Points on a hilly landscape, in no order, each with its height.
A ball rolls from a point to the lowest of its 3 nearest points, and stops where none of them is lower. Distance is the straight distance between rows; heights are no part of it.
gaf height 353: |  15 |   7 |  14 |  18 |  41 | -31 |  17 |  11 |  -7 |  -5 | -16 |  11 |  48 | -13 |   1 | -35 |  -4 |  38 | -16 | -14 |
Vezu height 717: | -22 |  36 |  11 |  19 | -24 |  19 |  -6 |   7 |  45 |  -7 | -42 | -43 | -73 | -27 |   3 |   5 | -53 |  19 |   4 |  32 |
doba height 493: |   9 | -42 |  23 | -32 |   6 |  13 | -61 | -35 | -35 |  -4 |  20 |  18 | -44 |  43 | -30 |  11 |   8 |  -2 | -12 |  55 |
zafu height 340: |  -4 |  -6 |   1 |  -7 | -19 |  14 |  -5 |  -5 |   8 |   6 |  -6 |   0 | -11 |  17 |   0 |   7 |  16 | -26 |  22 |  -3 |
pufet height 441: |  -6 | -10 | -22 |  -5 |   2 |   0 |  23 |   1 |  -9 |  12 |   9 |  20 |  36 |  -8 |  18 |   6 |  16 | -25 |   6 | -29 |
vem height 392: |   8 |  14 |  14 |  12 |  25 | -18 |  15 |   2 |  13 |  -5 | -29 | -20 |  -6 | -34 |  14 | -16 | -49 |  76 | -32 |  16 |
Dola height 224: | -14 |  11 |  -1 | -10 | -42 |  27 | -10 | -12 |  22 |   3 |   7 | -22 | -35 |  19 |   6 |  16 |   2 | -26 |  20 |   5 |
ginez height 459: |   0 |  -5 |  17 |  -1 | -12 |   9 | -43 |   0 |  -4 |   2 |  -8 | -26 | -59 |  -1 |  -6 |  -1 | -32 |  16 | -16 |  39 |
melur height 470: |   6 | -41 |  16 | -24 |  -7 |  18 | -58 | -31 | -20 | -10 |  22 |  19 | -52 |  44 | -29 |  15 |   4 |  -9 |  -7 |  54 |
feno height 696: | -11 |  17 | -13 |   3 | -55 |  29 |  -7 |  -5 |  41 |   9 |  13 | -26 | -29 |  11 |  25 |  28 |  10 | -36 |  29 | -11 |
vuzaf height 202: |  17 |  23 |   9 |  22 |  39 | -35 |  38 |  18 |   1 | -20 | -23 |  -1 |  42 | -27 |   3 | -30 |  -5 |  53 |  -8 | -28 |
guril height 888: |  15 | -31 | -16 | -12 |  21 | -14 |  21 |  -1 | -35 |   0 |  31 |  36 |  50 |   4 |   0 |  17 |  48 | -41 |  28 | -22 |
zug height 245: |  10 | -10 |  15 |   3 |  39 | -27 |   1 |   0 | -22 | -13 |   2 |  23 |  40 |  -4 |  -6 | -29 |  -4 |  29 | -27 |  -7 |
Luv height 732: |  15 | -36 |  -9 | -12 |  13 |  -8 | -28 |  -1 | -30 |   7 |  12 |  20 |   5 |  30 | -25 | -13 |  17 |  -6 |  -5 |   7 |
lumu height 324: |   6 |   7 |   9 |   6 |  26 | -18 |  14 |   4 |  -7 |  -4 |  -5 |  16 |  34 |  -2 |  -6 | -26 |  -6 |  10 | -14 |  -9 |
loraz height 429: | -22 |  46 | -25 |  22 | -29 |  12 |  33 |  11 |  52 |  14 |  -3 | -16 |  -7 | -22 |  29 |  15 | -18 | -12 |  -5 | -39 |
Vala height 422: |  -6 | -24 |  -7 | -21 |  -9 |  33 | -26 | -18 |  -5 |  13 |  19 |  12 | -12 |  41 | -12 |  11 |  23 | -29 |  19 |  29 |
vado height 462: |  -1 | -37 | -17 | -22 |  -6 |  29 | -32 | -17 | -26 |   7 |  33 |  11 |   6 |  43 | -17 |  16 |  40 | -35 |  19 |  38 |
kof height 97: |  13 |   2 |  -7 |  -2 |  34 | -18 |  19 |  11 | -26 |   7 |  -1 |  14 |  64 |  -7 |   6 | -34 |  11 |   8 |  -4 | -21 |
fur height 437: |   6 | -25 |  22 | -13 |  -2 |   4 | -46 | -21 | -17 |  -6 |  14 |  13 | -38 |  36 | -19 |   1 |   6 |  -4 |  -3 |  37 |
Fadim height 384: | -20 | -45 | -23 | -20 | -22 |  43 | -35 | -20 |  -8 |  10 |  34 |   9 | -15 |  48 | -29 |  48 |  34 | -50 |  23 |  46 |
Tegub height 256: |  -3 |   9 | -13 |   7 | -14 |  -5 |  27 |  -1 |  25 |   5 |   3 |  10 |  23 | -14 |  27 |   8 |  11 | -33 |   9 | -35 |
sur height 638: |  12 |   6 | -14 |   4 |  25 | -21 |  36 |  12 | -27 |  15 |  15 |  12 |  73 | -24 |  29 |  -5 |  31 | -15 |  13 | -42 |
felub height 408: |  -1 | -11 |  18 | -13 | -15 |  14 | -39 | -12 |  -4 |  -9 |  18 |   3 | -48 |  31 | -16 |   2 |   1 |  -6 |   6 |  44 |
vigi height 610: |  -2 | -24 | -17 |  -8 |  -7 |  11 |   3 |   1 |   6 |  24 |  12 |  11 |   9 |   7 |  16 |  25 |  28 | -37 |  27 | -23 |
Bibad height 350: | -13 |   6 |   5 | -13 | -35 |  32 | -20 | -11 |   7 |  -4 |  16 | -17 | -50 |  26 |  -9 |  10 |  -2 | -17 |  18 |  27 |
Veraz height 161: |   4 |  -4 | -17 |  -6 |  19 | -10 |  20 |   3 | -23 |   7 |  10 |  20 |  51 |  -1 |   2 | -20 |  14 | -14 |  -2 | -15 |
kizap height 259: |  16 |  -9 |  26 |   1 |  24 | -25 | -10 | -12 | -20 | -29 |  -6 |   1 |  -2 | -23 | -15 | -12 | -22 |  36 | -33 |  14 |
mev height 385: |   7 | -19 |  10 |  -4 |  12 |  -2 | -17 |   5 | -11 |  -5 |  -2 |  15 | -10 |  17 | -20 | -10 |   4 |  -2 |  -5 |   8 |
Rabo height 351: | -15 |  -7 | -10 |  -6 | -48 |  29 | -14 | -18 |  39 |  12 |  24 |  -3 | -15 |  20 |  24 |  37 |  20 | -46 |  33 |   5 |
sufo height 389: |  28 | -15 | -13 |  -1 |  34 | -28 |  18 |   8 | -42 |  -2 |  19 |  28 |  72 |  -3 |   0 | -26 |  27 |  -4 |   3 | -11 |
baso height 354: |   6 |  24 |  10 |  18 |  17 | -17 |  15 |   8 |  -1 | -17 |   0 |  -7 |   8 | -21 |  -3 | -17 | -25 |  43 | -19 |   7 |
vud height 238: |  -4 |  -3 |  -9 |   3 | -31 |  14 |   1 |  -1 |  33 |  14 |   4 |   1 |  -4 |   5 |  19 |  23 |  18 | -39 |  29 | -18 |
Feras height 467: |  -8 |  18 |  11 |  17 |  -4 |   8 |  -2 |   2 |  34 | -13 | -35 | -23 | -47 | -30 |   1 |  -3 | -57 |  37 | -18 |  27 |
muz height 425: |  18 |  11 |  13 |  12 |  33 | -22 |  23 |  10 |  10 |  -6 | -38 | -23 |   1 | -42 |  20 | -25 | -45 |  89 | -30 |  -1 |
miti height 797: |  22 | -42 | -12 | -17 |  11 |  -3 | -29 |  -3 | -40 |   1 |  27 |  17 |  15 |  37 | -23 |  -2 |  42 | -16 |  14 |  25 |
lesu height 671: | -19 |  29 | -21 |  13 | -56 |  31 |   1 |  10 |  55 |  18 |   7 | -29 | -35 |   1 |  28 |  22 |   1 | -29 |  21 | -26 |
suz height 438: |  -2 |  57 | -10 |  21 |  -4 | -15 |  47 |  10 |  29 |   3 | -16 | -25 |  32 | -33 |  33 |  -1 |  -3 |  17 |  -3 | -48 |
bog height 485: |   7 |  45 | -16 |  28 |   7 | -28 |  56 |  17 |  32 |   3 | -22 |  -9 |  52 | -40 |  42 |  -3 |   6 |   3 |   3 | -61 |
zozu height 562: |  -1 | -26 | -22 | -10 |  -5 |   5 |  10 |   1 | -14 |  14 |  12 |  16 |  22 |   3 |   4 |  18 |  30 | -32 |  21 | -19 |
sizuv height 166: |  28 | -48 |  13 | -31 |  43 | -30 | -30 | -16 | -75 | -24 |  10 |  23 |  27 |  15 | -43 | -15 |  12 |  14 | -24 |   8 |
geme height 405: | -16 |  51 | -14 |  20 | -17 |   2 |  39 |   6 |  38 |  11 | -10 | -21 |   7 | -27 |  28 |   3 | -20 |   6 |  -8 | -37 |
nifo height 421: |   9 | -24 |  -9 |  -6 |  18 | -10 |  -5 |   3 | -24 |  -2 |   6 |  24 |  21 |  10 | -18 | -17 |   6 |  -2 | -15 |  -4 |
Vel height 362: | -15 | -35 | -26 | -15 | -24 |  32 | -23 | -16 |   3 |  20 |  44 |   4 |   0 |  28 |  10 |  50 |  44 | -53 |  33 |  16 |
Sogif height 321: |   6 |  30 |  11 |  18 |  25 | -21 |  30 |  12 |   4 | -13 |  -8 |  -9 |  28 | -23 |   2 | -25 | -15 |  39 |  -8 | -13 |
nasas height 383: |  -5 | -26 | -12 | -14 | -13 |  22 | -13 |  -9 |  -3 |  22 |   8 |   6 |   3 |  27 |   2 |  16 |  30 | -35 |  26 |   5 |
Noni height 334: |  12 |  28 |   4 |  19 |  35 | -27 |  35 |  24 |   6 | -12 | -23 | -14 |  25 | -34 |  10 | -24 | -21 |  69 | -13 | -22 |
buv height 287: | -15 |  15 |  10 |  -4 | -28 |  24 | -12 |  -1 |   9 |   3 |   1 | -18 | -40 |  12 |  -5 |   5 |   2 | -14 |  16 |   9 |
zubu height 376: | -11 |  19 |   0 |  13 |  10 |   1 |   9 |   8 |   8 |  -4 | -15 | -12 | -20 | -22 |  -3 |  -7 | -41 |  38 | -21 |  11 |
lin height 520: |  30 | -48 |  -5 | -20 |  26 | -30 | -27 |  -9 | -59 | -17 |  14 |  26 |  31 |  21 | -31 | -12 |  24 |   2 | -18 |   5 |
Sosu height 258: |  10 |   2 |   7 |   6 |  34 | -19 |  12 |   9 | -13 |   0 |  -4 |  16 |  53 |  -6 |   0 | -34 |   0 |  18 | -14 | -14 |
diri height 506: |   2 |  11 |  -9 |   1 |   9 | -12 |  30 |   3 |  -2 |  18 |   2 |  14 |  54 | -19 |  29 |  -6 |  13 | -17 |   6 | -33 |
Keko height 269: |  -3 |   3 |   0 |   2 |   4 |  -2 |  12 |   2 |   3 |  -6 |  -8 |  15 |  10 |  -2 |  -5 | -10 |   1 | -17 |   2 | -12 |
pafil height 228: | -20 | -37 | -23 | -16 | -28 |  34 | -33 | -16 |  -1 |  14 |  49 |   8 |   2 |  33 |  -5 |  57 |  43 | -61 |  30 |  31 |
nop height 285: |   7 | -13 |  20 |   2 |   2 |  -9 | -33 |   2 | -15 | -13 |  -9 | -15 | -36 |  -4 | -19 |   1 | -22 |  21 | -19 |  26 |
Des height 697: | -28 |  39 |  -8 |  22 | -47 |  30 |  11 |  14 |  67 |  21 | -12 | -24 | -47 | -12 |  27 |  24 | -15 | -22 |   7 | -29 |
Giva height 444: |  -8 |   0 |   9 |  -8 | -25 |  20 | -37 |  -7 |  -2 |  -4 |  15 | -14 | -60 |  22 | -10 |   2 |  -9 |  -4 |   3 |  47 |
Vafer height 740: |  16 |  -8 | -15 |  -8 |  19 | -24 |  33 |   2 | -31 |   6 |  27 |  22 |  66 | -13 |  18 |  -2 |  37 | -23 |  18 | -28 |
zufi height 352: |  13 | -12 |  20 |  -2 |   1 |  -7 | -33 |   0 | -10 | -13 |   0 |   2 | -33 |  16 | -20 |  -7 |  -5 |   1 |  -6 |  24 |
tov height 489: |   4 |  31 |   6 |  11 |  23 | -20 |  36 |   5 |  10 |  -6 | -17 |   0 |  46 | -20 |   9 | -19 |   0 |  13 |  -1 | -27 |
kufe height 447: |  -2 |  47 |   0 |  21 |  16 | -20 |  45 |  16 |  16 |  -5 | -26 | -17 |  37 | -30 |  14 | -14 |  -5 |  32 |  -1 | -39 |
rez height 358: |  -2 |   0 |   7 |   9 |  -2 |  -1 | -20 |  10 |   0 |  -4 | -14 | -19 | -44 | -14 | -12 |  -2 | -34 |  27 | -20 |  21 |
Sabu height 356: |  -9 | -21 | -16 | -10 | -26 |  25 | -14 |  -6 |  22 |  24 |  22 |   6 |   2 |  18 |  20 |  38 |  32 | -44 |  32 |  -3 |
Sipu height 323: |  16 | -12 |  36 |  -4 |  41 | -30 |  -3 | -13 | -29 | -24 | -11 |   8 |  21 | -14 | -11 | -14 | -15 |  42 | -36 |  11 |
toma height 407: | -25 |  39 |   4 |  14 |  -3 |   6 |  30 |   7 |  31 |   1 | -25 | -13 | -22 | -29 |   9 |   0 | -40 |  26 | -13 |  -4 |
kup height 616: | -28 |  29 |   7 |  10 | -22 |  19 |   5 |  10 |  26 |   9 | -23 | -20 | -43 | -12 |   0 |  11 | -25 |   0 |   0 |  -3 |
did height 136: | -11 |  16 |  -3 |   3 | -21 |   9 |  10 |   8 |  13 |  -5 | -10 | -14 | -25 |  -3 |  -7 |   5 |  -7 | -10 |   8 | -13 |
vule height 527: |   9 | -13 |  19 |  -6 |  -9 |   4 | -47 |  -9 | -18 | -10 |   6 | -14 | -57 |  12 | -15 |   5 | -18 |  11 | -10 |  46 |
kogi height 349: |   5 |  -7 |  12 |  -3 |  -3 |   7 | -14 |   4 |   0 |  -5 |  -1 |   3 | -23 |  16 | -16 |  -5 |   1 | -13 |   9 |  12 |
bim height 418: |  -9 |   9 |   8 |   2 | -11 |  11 | -19 |  12 |   3 |   0 |  -8 | -22 | -45 |  -1 | -12 |  -2 | -19 |  10 |  -3 |  17 |
sarer height 834: |  12 | -21 | -19 | -10 |  14 | -12 |  25 |  -2 | -34 |   2 |  29 |  29 |  52 |  -3 |   4 |   6 |  35 | -32 |  20 | -18 |
Lizug height 297: |  15 | -32 |   3 | -11 |  23 | -24 | -22 |  -2 | -36 |  -6 |   7 |  23 |  19 |  11 | -22 | -16 |  -1 |  13 | -26 |  -2 |
ziz height 548: | -29 |  28 |   6 |  12 | -39 |  26 |   2 |   4 |  33 |  17 | -14 | -25 | -48 |  -4 |  16 |  18 | -16 | -11 |   8 | -10 |
mileg height 784: |  33 | -45 |  -5 | -14 |  39 | -39 |   0 |  -2 | -52 | -11 |  26 |  50 |  62 |  13 | -12 | -24 |  36 | -10 |  -5 |   5 |
meri height 771: |  21 | -44 |   1 | -23 |  19 | -13 | -43 | -12 | -47 |  -2 |  16 |  15 |   2 |  36 | -30 |  -8 |  25 |   1 | -10 |  17 |
zavi height 39: | -11 |  17 | -12 |   6 | -32 |   8 |  17 |   6 |  23 |  -1 |  -8 | -13 |  -9 | -11 |  10 |  15 |   1 | -24 |  10 | -27 |
nemol height 327: |  12 |  -4 |  11 |   3 |  43 | -28 |   4 |   3 | -26 |  -6 |  -4 |  17 |  52 |  -5 |  -2 | -34 |   2 |  35 | -25 | -10 |
sisu height 386: |   3 |  29 |   8 |  20 |  27 | -12 |  29 |  17 |  13 |  -1 | -24 | -20 |   7 | -35 |  17 | -20 | -36 |  68 | -17 |  -6 |
lim height 546: |   5 |  18 |  -2 |  12 |  31 | -24 |  37 |  16 |  -3 |   7 | -23 |  11 |  65 | -21 |  15 | -26 |   8 |  14 |  -1 | -34 |
Zas height 414: |   1 |  18 |  12 |  14 |  10 | -10 |  13 |   2 |  32 | -12 | -33 | -15 | -19 | -36 |  15 | -12 | -59 |  65 | -30 |  23 |
vuzu height 378: |  -5 |  -3 |  11 | -10 | -19 |  16 | -24 |  -5 |   5 |  -1 |   7 |  -4 | -34 |  25 | -11 |   2 |   4 | -14 |  18 |  26 |
Zud height 153: |  -4 |   4 | -17 |   9 | -26 |   3 |  19 |   0 |  31 |   4 |   2 |   3 |   4 | -11 |  25 |  13 |   5 | -35 |  17 | -31 |
leli height 690: | -29 |  39 |  12 |  17 | -31 |  18 |  11 |   5 |  46 |   6 | -35 | -27 | -59 | -18 |  15 |  18 | -33 |   0 |   4 |   2 |
lik height 563: | -24 |  33 |  11 |  19 | -19 |  14 |  14 |   7 |  42 |  -2 | -43 | -26 | -54 | -22 |   1 |   7 | -46 |  18 |  -2 |  17 |
muso height 415: |   2 | -17 | -13 | -11 |   8 |   1 |   4 |   5 | -13 |   5 |   2 |  25 |  16 |  10 | -12 | -12 |   8 | -14 |  -2 |  -7 |
Ladus height 346: | -19 |  20 |   5 |   0 | -29 |  22 | -18 |   5 |   9 |   9 |  -7 | -25 | -47 |   8 |  -4 |   2 | -13 |  -3 |  10 |  13 |
tunaz height 484: |  24 |   2 |  13 |  15 |  39 | -32 |  33 |  13 |  -3 | -12 | -42 | -22 |  15 | -48 |  12 | -25 | -38 |  98 | -33 | -15 |
Puv height 372: |   1 |  10 |   8 |   8 |  19 | -12 |   7 |   3 |   1 | -12 | -14 | -14 |  -9 | -31 |   1 | -12 | -40 |  56 | -34 |  14 |
dobug height 398: |   6 |  42 |  -1 |  17 |  28 | -22 |  50 |  25 |  10 | -11 | -29 | -17 |  32 | -34 |   7 | -19 | -19 |  57 |  -4 | -36 |
fas height 542: |   6 | -38 | -12 | -15 |  -1 |  15 | -18 | -14 | -20 |   7 |  41 |  14 |  26 |  24 |   0 |  43 |  59 | -54 |  44 |  11 |
lozo height 480: |  15 | -31 |  33 | -17 |  12 |  -6 | -47 | -16 | -28 |  -8 |  -5 |   7 | -28 |  20 | -24 |  -2 |  -2 |   9 | -14 |  30 |
kaz height 777: | -19 |  21 |  16 |  15 | -19 |  23 | -17 |   6 |  33 |   3 | -33 | -27 | -67 | -14 |   4 |   2 | -43 |  11 |   2 |  32 |
rupet height 89: |  10 |  -8 |  16 |   2 |  23 | -22 |  -5 |   0 | -16 | -16 |  -1 |  23 |   9 |   1 | -17 | -18 | -12 |  20 | -26 |   2 |
bav height 624: | -27 |  30 |  -5 |  10 | -49 |  30 |  -3 |   7 |  52 |  27 |  -5 | -30 | -46 |  -3 |  27 |  20 | -10 | -19 |  10 | -18 |
lamu height 341: |  -7 |  25 | -16 |  13 | -23 |  -3 |  28 |  -1 |  30 |  -3 |   2 |  -5 |  15 | -19 |  24 |  10 |  -2 | -24 |   4 | -35 |
musiz height 483: |   4 |  35 |  -3 |  17 |   9 | -27 |  45 |  10 |  18 |   5 | -20 |  -4 |  57 | -32 |  33 |  -9 |   8 |   0 |   3 | -49 |
Simar height 403: | -22 |  36 |  -5 |  10 |  -8 |   5 |  28 |   8 |  15 |  -4 | -13 | -15 | -11 | -20 |   4 |  -2 | -25 |  16 |  -9 | -14 |
duf height 828: |  23 | -42 | -20 | -15 |  22 | -16 |   3 |   1 | -41 |  -7 |  24 |  35 |  45 |  14 | -19 |  -2 |  41 | -27 |  14 |   0 |
tisak height 760: |  10 | -38 |   2 | -24 |  13 |   0 | -44 |  -8 | -32 |   4 |  19 |  18 | -13 |  41 | -21 |  -6 |  23 |  -1 |  -4 |  26 |
Tul height 445: |  -8 |  33 |  -3 |   8 |  -4 |  -6 |  31 |   1 |  10 | -12 |  -7 |  -2 |  20 | -18 |   6 |  -5 |  -5 |  -9 |   3 | -20 |
tugiz height 751: |  20 | -39 | -20 | -15 |  12 |  -2 |  -9 |   3 | -35 |  -2 |  18 |  18 |  22 |  25 | -19 |   0 |  41 | -23 |  18 |   6 |
nar height 436: |  14 | -39 |  26 | -13 |  26 | -18 | -35 |  -9 | -38 |  -9 |  -5 |  16 |  -8 |  11 | -27 |  -7 |  -6 |  16 | -28 |  14 |
dos height 387: | -15 |  34 | -17 |  16 | -27 |   6 |  29 |   3 |  32 |   2 |  -7 | -18 |  -2 | -19 |  16 |  15 | -10 | -10 |  -3 | -35 |
mik height 355: |   4 | -21 |  -7 | -14 |   3 |  11 | -12 |   5 | -12 |   8 |   3 |  14 |   2 |  26 | -12 |  -7 |  15 | -19 |  10 |   0 |
pek height 396: |  -3 |  26 |  -4 |  13 |   5 | -12 |  35 |   0 |  20 |   5 | -10 |   4 |  44 | -21 |  31 |  -7 |   8 | -14 |   4 | -38 |
fuvu height 656: |  22 | -45 | -16 | -15 |  17 | -22 | -20 |  -2 | -44 |  -9 |  16 |  25 |  29 |  27 | -26 | -10 |  31 |  -9 |  -5 |   9 |
vusel height 456: |  -5 | -29 |   1 | -20 | -20 |  37 | -41 | -19 |   2 |  -1 |  22 |  17 | -41 |  45 | -24 |  17 |  15 | -30 |   9 |  46 |
Pazu height 434: | -27 |  21 |   3 |  -1 | -36 |  33 | -13 |  -1 |  20 |  16 |  -2 | -27 | -54 |  12 |   8 |  15 | -13 | -14 |  12 |  12 |
Fuz height 393: | -15 |  38 |   0 |  13 |   3 |   4 |  29 |   9 |  12 |   1 | -12 | -15 |  -3 | -23 |   4 |  -7 | -31 |  30 | -13 |  -7 |
mamup height 390: |  14 | -17 |  -4 |  -4 |  33 | -24 |   2 |   4 | -35 |  -3 |  11 |  24 |  49 |   3 | -10 | -28 |   6 |  15 | -20 |  -6 |
Buzil height 296: |  -8 |  -9 |  -2 | -10 | -34 |  27 | -13 | -14 |  24 |  14 |  10 |   0 | -15 |  22 |  13 |  26 |  22 | -43 |  28 |   6 |
gefas height 644: |  13 | -47 | -11 | -14 |   8 |   3 |  -2 |  -1 | -23 |  10 |  33 |  22 |  30 |  18 |  -2 |  36 |  60 | -48 |  44 |  -2 |
lukib height 344: | -14 | -12 |  -1 | -19 | -33 |  34 | -22 | -23 |  14 |   4 |  14 |   3 | -28 |  34 |  -1 |  24 |  21 | -42 |  22 |  23 |
Fimap height 426: | -25 |  34 | -11 |  15 | -33 |  18 |  18 |   5 |  36 |   9 |  -7 | -21 | -22 | -13 |  12 |  16 | -12 | -12 |  -3 | -31 |
Varip height 448: |  -9 | -13 |   5 | -17 | -28 |  35 | -30 | -21 |   6 |  -8 |  20 |   6 | -50 |  39 | -21 |  14 |   8 | -26 |  17 |  44 |
desek height 669: | -27 |  29 |  13 |  10 | -25 |  27 |  -3 |  10 |  31 |   7 | -26 | -28 | -56 | -11 |   4 |  10 | -34 |   3 |   2 |  11 |
vaka height 345: |  22 |   7 |  21 |  15 |  42 | -39 |  18 |   8 |  -6 | -21 | -18 |  -5 |  34 | -25 |   1 | -28 |  -8 |  63 | -22 | -11 |
tar height 198: |  11 | -18 |  20 |   1 |  17 | -18 | -19 |  -3 | -19 | -23 |  -3 |   4 | -14 |  -5 | -21 |  -7 | -16 |  22 | -26 |  16 |
firi height 435: | -17 | -22 | -17 | -11 | -36 |  35 | -22 | -21 |  27 |  20 |  34 |   2 | -10 |  30 |  12 |  47 |  26 | -54 |  32 |  15 |
buz height 207: |  -2 |  14 |   1 |   4 |  -2 |  -1 |   7 |   9 |   1 | -13 |  -3 |   0 | -11 |  -2 | -20 |  -8 | -12 |   6 |  -2 |   2 |
med height 811: |  22 | -48 |  23 | -32 |  27 |  -5 | -53 | -20 | -58 |  -2 |   6 |  11 | -13 |  30 | -34 |   0 |  12 |  10 | -19 |  24 |
mamon height 417: |  15 |  10 |  19 |   7 |  29 | -24 |  11 |  -1 |  -8 | -11 | -21 | -26 |   8 | -35 |   6 | -22 | -34 |  79 | -33 |   6 |
Mataf height 539: |  19 | -24 | -17 |  -6 |  23 | -24 |   7 |   5 | -40 |  -8 |  18 |  27 |  48 |   5 | -12 | -23 |  19 |  -7 |  -8 |  -3 |
nobe height 486: | -22 |  14 |  10 |  -2 | -28 |  31 | -25 |   0 |  13 |  11 |  -5 | -20 | -67 |   3 |   0 |   4 | -31 |   2 |   5 |  35 |
mozi height 145: | -10 |  15 |  -2 |   2 | -40 |  20 |  -2 |   0 |  23 |   7 |  -3 | -23 | -24 |   6 |   6 |  16 |   5 | -23 |  16 | -16 |
fezu height 420: | -15 |  50 |  -4 |  15 |  -2 |  -3 |  40 |   7 |  20 |   0 | -13 | -17 |  17 | -26 |  19 |  -4 | -14 |  14 |  -6 | -30 |
sitiz height 592: |  -8 |   2 |  19 |   3 | -18 |  19 | -41 |  -5 |  18 |   6 | -20 | -26 | -70 |  -3 |   2 |   0 | -47 |  16 | -16 |  46 |
Vime height 849: |  30 | -45 | -11 | -10 |  35 | -25 |  10 |   0 | -50 |  -9 |  24 |  49 |  58 |  13 | -11 | -12 |  43 | -26 |  14 |   1 |
setep height 382: |  -8 |  43 | -17 |  14 | -20 |  -7 |  38 |   2 |  31 |   1 |  -1 | -14 |  20 | -27 |  26 |   6 |  -3 |  -4 |  -3 | -37 |
binan height 468: | -29 |  45 |  -6 |  20 | -22 |  11 |  34 |   5 |  41 |  10 | -18 | -19 | -19 | -25 |  18 |  15 | -26 |   4 | -11 | -26 |
Tofus height 312: |  -2 |  -8 |  -3 |  -6 |  -4 |   8 |   1 |   0 |   3 |   0 |  -6 |   7 |  -1 |  14 |  -9 |  -5 |   7 | -22 |  11 |  -7 |
fad height 681: |  27 | -26 |  -6 |  -7 |  38 | -40 |  -3 |  -1 | -53 | -13 |  18 |  31 |  62 |   5 | -14 | -30 |  25 |   7 | -15 |  -4 |

Where does a ball stop that starts at each point below?
suz: zavi
mamon: vuzaf
lozo: rupet
lesu: zavi
Des: zavi
Zas: vuzaf
sitiz: rupet
Ladus: zavi
meri: sizuv

Call two points neighbours if one is among the 3 nearest of the other. Go from one point of each pair to the other, from neighbour to neighbour, staying as low as possible. Name the highest point that can't be avoided.
kof / vuzaf: gaf
pafil / rupet: Vel
rupet / Buzil: zufi
kof / sizuv: Lizug
zug / kof: Sosu
